Each scene shows the same named points in several views. A view is turned or mirrored, shifted and resized as a whole, has a little noise and may leave points out.
In the rows, zero is written as 128.

Scene 1
View 1
Vur: [147 106 150 194 114 152  99 120 128 134 125 146  92 116 115 153 177 151
 148 168 126 109  83 116  99 101 109  99 156 127]
madov: [106 157 144 116  88 109 253  81  63  96 120 140 154  92 105 195 146 155
 224 119 113 164 173  90 106  96 183 104 171 104]
mebor: [135 144  73 165  99 110 158 125  62 142 113 145 211  75 133 141 144 126
 148 203 188 136  70 152 104  73 117  94 158 107]
pifab: [141 143 121 171  97 128 146 107  76 125 121 152 166 101 122 161 159 141
 173 175 164 126  83 113  94  68 122  91 152 103]
fum: [144 166 118 135 112 147 144  95  65 114 132 163 166 116 142 177 145 148
 171 189 169 109 136 131  87  54 152  62 162 118]
vas: [164 150 130 178 108 154  94 103  79 126 131 170 160 123 136 164 165 145
 163 196 184  97  75 113  80  43 116  70 148 105]
zinef: [ 92 104 150 142 108 118 223 112 126 117 114 116  81  89  94 170 160 158
 179 118  66 162 169 117 124 155 166 124 182 139]
rusuv: [141 132 107 178  99 123 143 118  83 136 117 148 170  90 122 148 161 137
 160 181 165 133  71 126 100  77 115 101 154 104]
sito: [ 93  98 180 141 106 122 228 102 134 110 116 114  54  96  85 182 169 166
 195  96  45 165 180  97 121 160 173 126 181 136]
Kud: [142  68 174 236  98 135  99 131 153 142 112 130  67 107  83 141 203 151
 155 139 103 131  29  83 103 128  77 134 148 110]
gide: [106  86 126 179 106 109 183 136 133 143 108 112  99  75  96 143 168 145
 148 144  92 159 104 135 130 155 123 132 172 133]
rud: [123 128 124 155 108 126 171 114  98 126 120 139 136  95 117 161 155 148
 164 162 129 137 124 128 107 103 142 101 166 123]
zodis: [109 151  95 140  83  91 236 107  56 121 107 135 203  69 112 162 143 136
 188 154 150 170 116 123 115  93 152 111 165 100]
View 2
Kud: [167 138 142 140 121  99  82 131 117 149 137 133 149 114 146 118 150  87
 121 153 152 115 159 173 122 170  96 184 153 136]
mebor: [184 131 122 122  86 134 128 122 110 104 155  86 139 134 132 135 134 114
 148 147 140  98  91 149  96 156 164 148 130 129]
Vur: [164 132 142 136 114 107  94 134 131 150 139 123 134 132 129 126 144  89
 122 141 151 109 126 153  98 162 120 159 141 141]
rud: [149 135 114 132 104 116 119 128 123 130 137 109 129 123 135 119 124 109
 132 128 149 108 110 140 102 148 138 136 143 137]
pifab: [169 135 119 124  98 121 112 127 122 115 149 119 143 128 123 132 137 116
 132 143 139 106 100 139  98 156 142 148 130 140]
madov: [118 143  71 122 100 114 126 123 125 108 132 130 131 100 132 107 105 146
 129 109 142 118 100 115 113 134 135 113 142 144]
rusuv: [176 134 124 125  96 125 114 126 118 116 150 106 142 128 131 131 136 111
 137 146 141 105 105 149 101 159 144 154 133 135]
gide: [141 138 118 142 110 110 118 123 111 142 131  97 125 110 162 104 119  97
 136 127 159 113 141 161 121 149 121 148 163 126]
sito: [ 96 144  90 141 122  94 113 127 128 152 115 130 116  94 153  91 103 114
 120 100 161 125 142 134 124 136 105 124 166 140]
zodis: [150 140  86 121  87 129 136 117 108  94 145  98 137 109 142 117 114 137
 145 128 140 108  96 135 113 143 152 129 140 130]
vas: [184 130 135 122  98 123 103 132 135 121 155 125 144 146 106 145 148 109
 128 149 135 101  88 135  82 162 148 152 117 147]
fum: [159 131 118 123  98 122 116 132 139 124 146 119 130 141 108 136 130 115
 127 128 141 104  81 122  80 149 154 127 122 147]
View 3
madov: [ 70 102 175 114 112 143 150 141  79  82  97 179 139  54  92  93  96  73
 185 154 130 113 121 170 151  71 166 192 234 124]
rud: [105 104 161 140 107 132 132 125  68  84  99 151 106  82 123 107 105 136
 121 150 120 108 137 134 129 143 160 122 189 129]
fum: [121 143 183 130  94 141 138  92  40  69  97 149  84  14  96  97 141 110
  88 139 128 112 175 111 128 144 173 129 216 134]
pifab: [135 107 167 154 100 131 137 126  64  90 115 162  76  31 125 108 120 123
  81 166 113  93 174 119 123 145 170 136 169 140]
zinef: [ 60  83 152 121 132 144 117 135  93  88  96 155 152 150 122 107  82 146
 194 131 133 118  75 177 145 105 156 119 197 131]
Vur: [128 106 160 162 131 149  94 110  78  94 126 153  81  88 132 109 127 185
  83 133 119  89 140 126 122 154 182  74 132 167]
gide: [ 96  67 138 151 122 125 122 148  93  98 103 143 121 157 154 123  75 171
 142 160 115 104 102 155 127 154 145 102 158 128]
zodis: [101  84 160 134  83 114 180 160  70  89  87 162 118  57 125 115  79  74
 145 195 110 112 149 144 133 123 140 197 222  98]
rusuv: [141  98 158 161  97 124 141 134  65  92 111 152  73  49 136 115 108 133
  74 177 106  94 173 114 119 163 161 131 163 134]
Kud: [134  65 143 184 151 149  77 148 116 120 153 170  75 122 162 116 105 213
  93 153 106  65 124 150 121 142 191  75  66 187]
mebor: [149 100 154 160  69 105 169 137  49  85  92 138  70  39 139 123 100 114
  62 196 101 106 191 100 112 188 141 147 190 106]
vas: [152 131 178 159 102 143 120 102  51  85 123 156  55   2 112 100 146 137
  48 149 115  88 194 100 119 157 188 113 159 158]
View 4
Vur: [113 123 156 103 130  93 106  65 126  85 151 117 146  90 120 131 199 167
  64 129 131 102 104 125 115 170 167 101 141  93]
madov: [203 104 166 141 110 119 129 114  52 148 102 123 131  83  68 170 103 154
 115 120  61  77 126 124 145 153 141 148 158 222]
zodis: [195 177 164 124 122 106 124 100  90 122  99 170 134  73  82 181 125 151
 102 138  65  95 123 175 135 120 142 150 180 201]
fum: [166 131 178 102 118 113 112  82 119  94 143 153 142 103 121 189 181 143
  16 104  82 128 100 118 149 158 139 146 171 178]
zinef: [156 119 184 162 144  80 101  90  72 123 115  74 144  62  84 122 113 162
 149 136 123  70 136  99 100 176 170 131 133 194]
Kud: [ 89 124 129 104 134  87 116  62 119  92 139 106 144  74 105  94 196 187
 119 155 146  72 111 158  93 166 181  67 125  36]
pifab: [154 148 147  90 113 114 125  82 119  99 132 168 135  94 108 172 186 159
  48 127  82 109 104 166 139 138 145 120 170 125]
sito: [155  88 177 167 138  85 106  97  55 137 114  54 143  65  74 109 103 169
 167 137 126  56 138  86 103 188 172 125 120 190]
vas: [141 124 150  75 108 120 123  74 133  87 151 165 140 111 124 177 215 156
   5 111  88 126  90 146 150 151 143 116 166 107]
rud: [154 144 171 124 130  96 110  82 108 103 127 132 142  81 106 156 158 155
  81 128 102 101 115 131 123 156 155 133 157 164]
gide: [131 169 175 142 155  70  96  71 108  96 120 106 148  56  99 118 142 167
 142 154 140  81 130 141  89 157 179 118 143 145]
rusuv: [148 168 154  97 123 103 117  76 124  92 129 169 139  85 111 167 182 158
  59 134  92 110 104 172 129 134 152 122 170 126]
mebor: [164 205 164  94 126 100 112  74 138  80 122 197 141  83 117 189 179 148
  46 134  83 127 103 187 132 117 144 141 187 154]
View 5
vas: [129 146 125 100 138  83 127 114 130 133 107 177  64 160 129 110 136 158
 170 156 115 118 133 160 148 166 126 133  83 145]
sito: [ 75  85 100 109 118  96  82 120 124 124 113 160 175  93 150  86 113 152
  80 107 146 103  90 149 114 108 163 136 111 135]
fum: [122 134 125 102 112  90 111 111 137 123 112 158  91 154 159 102 141 158
 165 136 116 124 123 166 152 173 156 131  70 142]
zinef: [ 77  87 111 116 115 103  97 118 134 124 114 158 167 106 145  88 116 154
  97 112 137 111  89 159 126 112 167 144 109 137]
mebor: [111 110 154 118 120  84 151 104 153 119 112 157  86 170 120 112 144 158
 169 146  91 129 120 178 179 153 147 161  90 152]
rud: [103 114 123 111 123  96 120 116 138 128 113 166 115 137 135  99 126 156
 139 134 121 118 109 163 143 139 150 144  97 143]
gide: [ 81  91 123 125 131 109 134 120 143 133 114 171 143 122 111  95 110 156
 113 134 126 116  95 166 139 104 148 161 124 145]
Vur: [110 134 110 109 147 107 127 124 128 146 111 187  96 135 116  97 111 157
 142 154 134 116 116 157 127 132 124 140 112 142]
rusuv: [109 115 138 111 133  82 139 110 140 125 109 167  90 155 118 110 136 157
 152 146 106 120 121 165 159 143 137 153  97 150]
madov: [ 92  87 128 101 102  57  80 102 130  98 105 138 144 126 167 106 154 148
 107 101 114 107 110 151 146 144 170 134  78 142]
zodis: [ 92  83 153 114 107  61 123  98 147 100 109 141 124 149 138 113 155 152
 130 117  94 118 111 168 174 141 165 157  86 151]
View 6
rusuv: [134 134 125  80 151 129 158 141 191 111  96 107 129 151 148 114 163 167
 186 122  89 121 143 125 119  82 126 153 105  92]
vas: [143 160  86  61 156 112 182 129 171 111  89  88 114 157 134 118 199 188
 164  93  91 140 133 121 108  67 145 163 111  66]
Vur: [131 175 157  57 145 113 175 130 143 143 107  93 116 148 132 131 197 148
 164 144 127 114 134  97 117  52 138 139 132  99]
madov: [ 99 131 130  66 155 144  61 214 136 156 131 113 148 123 125 154 127 184
 154 112  75  69 139 177  51 139 100 118  90  93]
Kud: [151 144 210  62 130  99 176 149 151 142  92  90 109 160 129 141 191 120
 170 200 162 105 152 105 131  11 145 127 161 107]
fum: [115 172  80  60 164 134 144 141 155 128 113 101 131 138 136 123 178 196
 162  72  69 121 125 125  85 112 123 154  88  77]
sito: [ 86 171 215  53 144 141  71 201  92 196 151 111 144 115 119 168 142 134
 152 167 127  47 137 131  63 107  98  94 120 131]
gide: [109 147 212  79 142 141 127 156 155 154 125 122 143 130 144 129 142 119
 192 172 118  79 144 103 119  84 108 120 116 139]
zinef: [ 88 167 205  62 146 147  86 185 115 183 148 116 147 115 131 151 135 133
 166 156 113  57 134 123  77 111  96 104 109 134]
pifab: [134 139 114  72 152 126 150 150 179 115  95 100 126 150 140 122 170 177
 174 112  88 119 140 135 105  86 130 151 106  83]
mebor: [129 122 111  92 156 140 156 135 216  95  95 118 137 149 156 101 147 171
 202 104  67 126 144 129 125 103 119 161  87  98]

Which points are out of place in each view (at most two, in the order of its rows)? Write - if all are in place.
view 1: -
view 2: vas
view 3: zodis
view 4: fum, pifab
view 5: rud
view 6: mebor

Scene 2
View 1
tefim: [171 117 104 167 123  88 105 117 135  72 112 126 154 123  92 117 137 120
 129 108 112 149 158 128 153 102 101 169 155 136]
mezo: [152 111 129 148 133 113 125 101 133  71  93 121 130 158 125 134 162  97
 104  99 127 123 148 120 167  90  95 155 138 114]
zuka: [150 108 103 166 116 105 131  97 113  75  94 115 141 153 109 137 156  99
  99  96 126 109 152 124 175  76 103 154 143 119]
zibo: [142 115 131 115 131 158 137 127 123 105 117 152  76 157 128 133 204  59
  72  79 175 100 139 108 130  95 133  93 106 119]
kegi: [155 111 125 136 132 127 121 116 132  84 106 134 112 150 117 127 170  87
  97  93 141 123 147 115 149  96 110 136 128 121]
leves: [154 118 122 136 130 129 124 125 131  93 120 144 109 143 119 127 180  83
  98  90 149 119 147 117 137 102 118 121 124 126]
dav: [159 113  80 183 102  93 125 106 105  81 110 119 155 130  89 127 148 110
 107  94 122 114 160 129 165  78 116 154 151 136]
Tisig: [152 177 155 152 135 108 128 126 171  93 173 188 136 136 170 137 192  87
 170  81 143 126 155 144 120 165  89  92 121 122]
maf: [163 129 110 178 119  81 117 105 136  69 114 128 167 133 111 128 142 119
 141 103 106 135 159 135 165 105  91 163 156 129]
vozi: [138 161 137 155 123 124 150 112 140 102 155 175 122 156 168 149 205  72
 134  69 158  90 151 136 137 133 103  81 111 114]
Rinit: [156 105 102 131 120 142 126 131 109 105 119 141  93 137  97 122 186  76
  74  87 163 109 147 111 128  83 142 111 118 134]
zutu: [148 136 120 147 121 128 137 122 127 102 140 159 111 144 132 136 194  77
 110  79 156 101 152 126 133 111 121  97 116 126]
kor: [166 132 138 150 139  98 105 121 158  71 123 142 141 135 123 121 151 108
 141 105 119 151 155 129 143 127  87 153 146 125]
rigat: [150 151  90 190  98  97 142 113 115  99 153 157 153 129 123 140 177  96
 136  77 138  94 162 140 146 112 118 106 134 134]
namiz: [173 149 135 150 136  99 104 138 164  86 152 164 138 117 122 117 162 107
 157  99 129 154 158 135 118 145  98 130 139 137]
gizu: [151 139 136 152 131 110 127 114 147  83 128 150 134 147 141 135 173  91
 131  89 134 123 151 130 148 122  93 127 131 116]
guz: [162 125 130 139 136 116 112 126 146  83 121 145 122 137 117 121 165  95
 120  97 135 139 151 121 137 114 106 138 136 127]
vagos: [147  86  95 107 120 175 134 140  90 121 110 141  52 146  88 122 208  52
  29  80 193  90 138  94 120  62 170  87  97 135]
View 2
Rinit: [163  89 127 147 142 118 139 161 171  98 127 125  80 110 120 110 130 108
 126 127 121  82 128 117 149 111 111 110 117 123]
mezo: [133 113 145 139 128 136 153 127 119 103 115 149 116 113 129 129 106 116
 140 146 130 118 126 162 125 102 123 139 105  81]
tefim: [131 119 137 121 117 123 116 134 111  91 108 156 144 109 124 169 110  85
 173 153 127 113 146 144 117 113 150 161 100  88]
kegi: [146 110 134 143 138 124 146 140 138 103 126 143 102 113 124 124 112 117
 131 139 130 105 126 143 137 102 115 134 113  96]
Tisig: [116 151  90  94 157  88 125 133 114 112 174 206  72 110  85 143 135 101
 120 137 135 115 101 144 124  71 111 156 177 134]
maf: [121 121 137 110 117 130 122 125 102  95 112 166 141 106 119 168 115  84
 173 153 125 119 138 155 109 106 153 158 107  90]
namiz: [136 147 103 110 143  84 104 143 115 101 152 185 113 114 100 171 114  91
 146 142 138 114 133 125 132  92 127 177 146 116]
vozi: [115 122 101  98 154 116 149 133 129 114 162 187  55 104  91 114 150 104
 113 131 122 108  93 159 119  76 108 120 167 136]
gizu: [124 128 121 116 138 117 139 129 117 106 140 175 100 111 109 137 122 105
 135 141 130 116 116 154 123  89 121 147 135 105]
rigat: [117 100 111  89 132 126 122 139 129  96 130 170  89  96  95 144 158  69
 157 141 109  97 118 144 108 102 143 116 138 137]
dav: [131  88 145 120 112 142 128 139 128  88  97 138 129 100 125 150 132  77
 175 146 113  99 142 144 112 120 153 123  94 101]
zutu: [137 106 113 117 146 116 141 146 148 104 143 160  71 107 105 119 141 104
 124 130 121  96 111 139 132  94 112 117 145 128]
leves: [147 110 125 137 142 116 140 147 146 103 134 147  88 113 116 121 120 113
 129 135 128  99 123 134 140 101 112 131 125 111]
zibo: [158  97 122 149 155 117 160 154 170 110 146 137  57 113 118  87 128 132
 100 124 126  89 109 131 153  96  90 105 136 121]
zuka: [130  96 150 129 119 149 149 128 125  97 102 140 121 107 129 131 120  99
 156 146 119 108 130 161 118 111 137 123  94  88]
guz: [144 126 123 134 137 108 128 142 129 102 133 159 110 116 118 143 109 109
 139 141 134 108 130 135 136  99 120 155 124 101]
View 3
kor: [112 168 103 153 132 126 121  89 120 144 157 121 105 155 195 144 132 105
 153 142 155 152  82  62 114  76 137  79 108  87]
vagos: [ 92 135 173 145 122 146 118 126 138  22 141 150 173 143  77  27 110 130
 158 205 169 117 191 209  52 144  56 144 112  97]
Rinit: [ 98 154 138 148 126 136 125 121 132  72 146 140 151 149 123  69 117 124
 145 176 165 133 147 158  73 117  81 114 112  90]
maf: [122 198  76 135 153 100 139 119 132 152 170 136 124 178 202 133 144 119
 131 124 165 163  87  62 107  69 141  68 118  68]
zibo: [114 121 175 179 120 150 137 113 145  62 168 136 136 154 101  65 101 124
 163 178 173 144 158 170  90 129  91 111 117 125]
guz: [112 154 121 158 126 134 123  95 125 117 158 125 116 152 168 121 122 108
 156 154 158 148 104  95 104  92 120  91 110  94]
kegi: [120 156 132 151 140 126 127 103 142 103 171 137 130 161 153  98 130 120
 165 160 165 147 134 112 101  99 124 110 114  96]
tefim: [113 198  77 126 151 104 124 112 124 143 159 133 127 166 201 131 149 116
 142 137 156 152  90  63 100  70 135  84 112  56]
zutu: [112 138 140 184 116 142 152 127 136  98 161 132 128 164 128  92 100 123
 126 150 176 161 116 149  93 115  92  65 122 117]
rigat: [108 175  97 171 125 122 169 157 130 129 155 138 135 183 155 108 111 133
  86 125 183 171  85 133  86  98  88  27 129  92]
zuka: [130 192 103 126 168  94 143 129 155 115 186 152 149 185 170  93 150 133
 147 140 174 155 138  98  99  88 136  98 126  71]
vozi: [127 120 153 223 107 150 177 132 144 113 180 127 108 179 127 108  82 126
 118 130 187 183 100 151 110 113 102  34 132 147]
dav: [112 211  76 116 161  91 139 143 138 124 161 149 156 180 181  99 149 130
 120 137 170 150 116 100  81  82 114  83 122  51]
Tisig: [116 114 138 232  87 164 161 106 118 144 160 105  76 160 156 152  77 106
 118 126 174 183  54 110 126  99 110  13 119 149]
mezo: [136 171 120 145 155 110 136 105 154 117 191 141 128 175 168 105 138 122
 169 144 170 158 133  87 111  87 148 106 121  91]
View 4
zuka: [117 182 114 119 127 133 137 157 116 149 116 106 103  92 170  90 120 199
  84 134 149 177  96 123 118 125 149 126  87  84]
Rinit: [ 80 137 112  83 138 178 101 103 129 144 134  75  69 137 167 104  99 145
 160 103 180 166 100 186 138 146 152 141 122 117]
kegi: [ 91 148 111 119 104 135 131 129 137 139 139 101 114 117 168 107 114 152
 118 141 155 172 103 152 126 122 139 131 115 104]
tefim: [121 193 144  91 124  83 181 171 123 171 137 123 140  88 145 102 115 173
  91 147 158 169 102 162 109 116 148  97  50  78]
namiz: [ 91 154 165  97 100  65 188 149 158 162 143 107 162 139 155 105  83 106
 118 141 176 121  89 231 110  85 137  94  90 109]
leves: [ 86 143 116 110 111 139 127 121 142 140 138  93 108 132 172 105 103 139
 131 130 165 157  97 177 129 120 140 133 123 114]
vagos: [ 60 105  75  79 142 237  53  61 129 130 144  59  34 148 172 118 109 141
 201  96 181 191 110 171 157 176 148 172 160 133]
gizu: [ 98 159 138 124 103  97 158 151 147 140 127 102 135 131 177  93  93 143
  98 135 164 133  87 183 117  92 141 114 109 104]
zibo: [ 67 110  92 123 105 184  86  92 149 117 136  71  78 156 188 107  98 129
 152 116 166 157  97 174 144 129 137 158 169 134]
mezo: [106 166 108 135 101 118 143 152 132 137 132 111 125 102 173 101 123 174
  88 154 145 174 102 127 119 114 139 126 103  94]
maf: [126 198 150 106 120  76 183 181 125 165 125 119 141  94 158  90 107 180
  71 142 156 154  93 159 105 100 150  97  57  77]
rigat: [116 178 159 103 148 120 146 156 130 155  92  80  90 140 185  65  67 170
  92  87 180 105  68 208 114  95 160 110  96 102]
kor: [103 169 145 108  97  69 185 159 145 160 149 122 163 109 150 110 108 135
 100 160 159 154 101 182 109  97 135  98  78  97]
dav: [126 199 136  84 154 125 149 161 106 168 114 105  94  89 157  86 110 201
  92 116 166 172  94 151 114 133 159 109  55  76]
Tisig: [ 85 138 166 142  84  68 171 149 177 130 120  88 155 179 193  81  56  95
  96 123 176  68  65 248 111  46 133 108 144 128]
vozi: [ 86 135 136 153 101 125 124 136 161 114 101  71 107 176 212  69  61 130
  98 102 169  83  61 209 122  67 142 133 163 131]
guz: [ 92 150 130 108 102 105 156 138 146 150 147 107 136 123 161 109 106 134
 120 144 162 157 102 181 122 112 139 115 103 104]
View 5
guz: [119 117 166 110 128  62 145 101  98 118 136 140  85 132  79  94 149 118
 128 158 113 127 135 113 139 121 161 104 162 127]
leves: [ 99 100 141 126 129  73 124  98 115 114 137 119  92 130 107  82 148 113
 145 168 102 136 130 135 133 115 156  93 163 100]
vozi: [ 83 127  98 155 153  76 108 110 124  76 144 163  62 107 122 103  97 147
  92 116  90 143  85 117 139  86 137  76 160  43]
mezo: [112  89 173 124  98  92 177 102 114 148 143 153  87 133 111  56 156 141
 118 196 111 135 127  95 148 119 156  96 165 126]
vagos: [ 53  46  89 142 128  85  59  88 151 106 122  25 123 132 164  65 168  53
 226 207  86 145 152 216 118 124 138  70 169  63]
namiz: [141 160 161 109 157  35 141 106  81  94 141 162  71 127  37 131 135 119
 104 111 120 126 133  97 133 106 179 113 155 135]
Tisig: [112 175 129 126 170  43 118 115  91  62 137 189  50 109  65 136  92 151
  70  75  96 132  90  99 139  96 146  94 157  69]
rigat: [117 108  81 185 165  84 129 102 142 104 178 169  68 117  97 106 132 117
 105 132 142 148 116  85 122  44 211  97 158 122]
maf: [148 110 167 133 120  78 192 101 106 151 165 186  74 134  67  81 161 141
  99 170 144 134 136  55 141  86 203 113 159 175]
dav: [132  74 131 159 119  97 171  94 134 158 174 152  90 136  99  68 177 111
 135 198 150 143 150  79 128  73 217 107 162 175]
zutu: [ 88 107 108 146 146  77 108 101 127  94 143 131  81 120 119  94 129 115
 131 144 101 141 115 132 132  96 156  84 161  76]
kegi: [102  92 157 121 112  80 146 100 113 129 136 126  92 131 109  69 154 118
 142 184 103 133 134 122 141 122 154  95 163 112]
Rinit: [ 87  77 117 137 132  76 103  94 132 114 137  82 104 132 123  78 161  82
 179 184 106 140 146 160 124 110 164  87 165 101]
tefim: [149 106 172 126 118  73 186  97 103 154 162 166  85 140  64  82 171 123
 116 179 145 133 149  70 136  96 207 118 160 186]
zibo: [ 63  84 118 129 127  78  89 101 129  97 119  86  96 122 145  75 139 103
 166 174  78 139 120 175 133 127 121  72 166  51]
zuka: [115  67 151 145 102 105 177  99 132 161 160 152  90 135 120  48 167 133
 129 208 129 141 136  85 141  92 183  97 163 146]
gizu: [112 121 151 130 130  72 150 104 107 112 143 166  72 124  93  90 131 144
 102 147 107 135 113  95 141 105 154  95 160 105]
kor: [142 132 188 105 126  54 173 103  83 127 143 166  79 135  52 100 153 132
 107 151 125 126 138  83 142 116 178 117 157 156]

Which points are out of place in each view (at most two, in the order of its rows)? Write - if all are in place.
view 1: tefim, kor
view 2: Tisig
view 3: -
view 4: Rinit, gizu
view 5: rigat
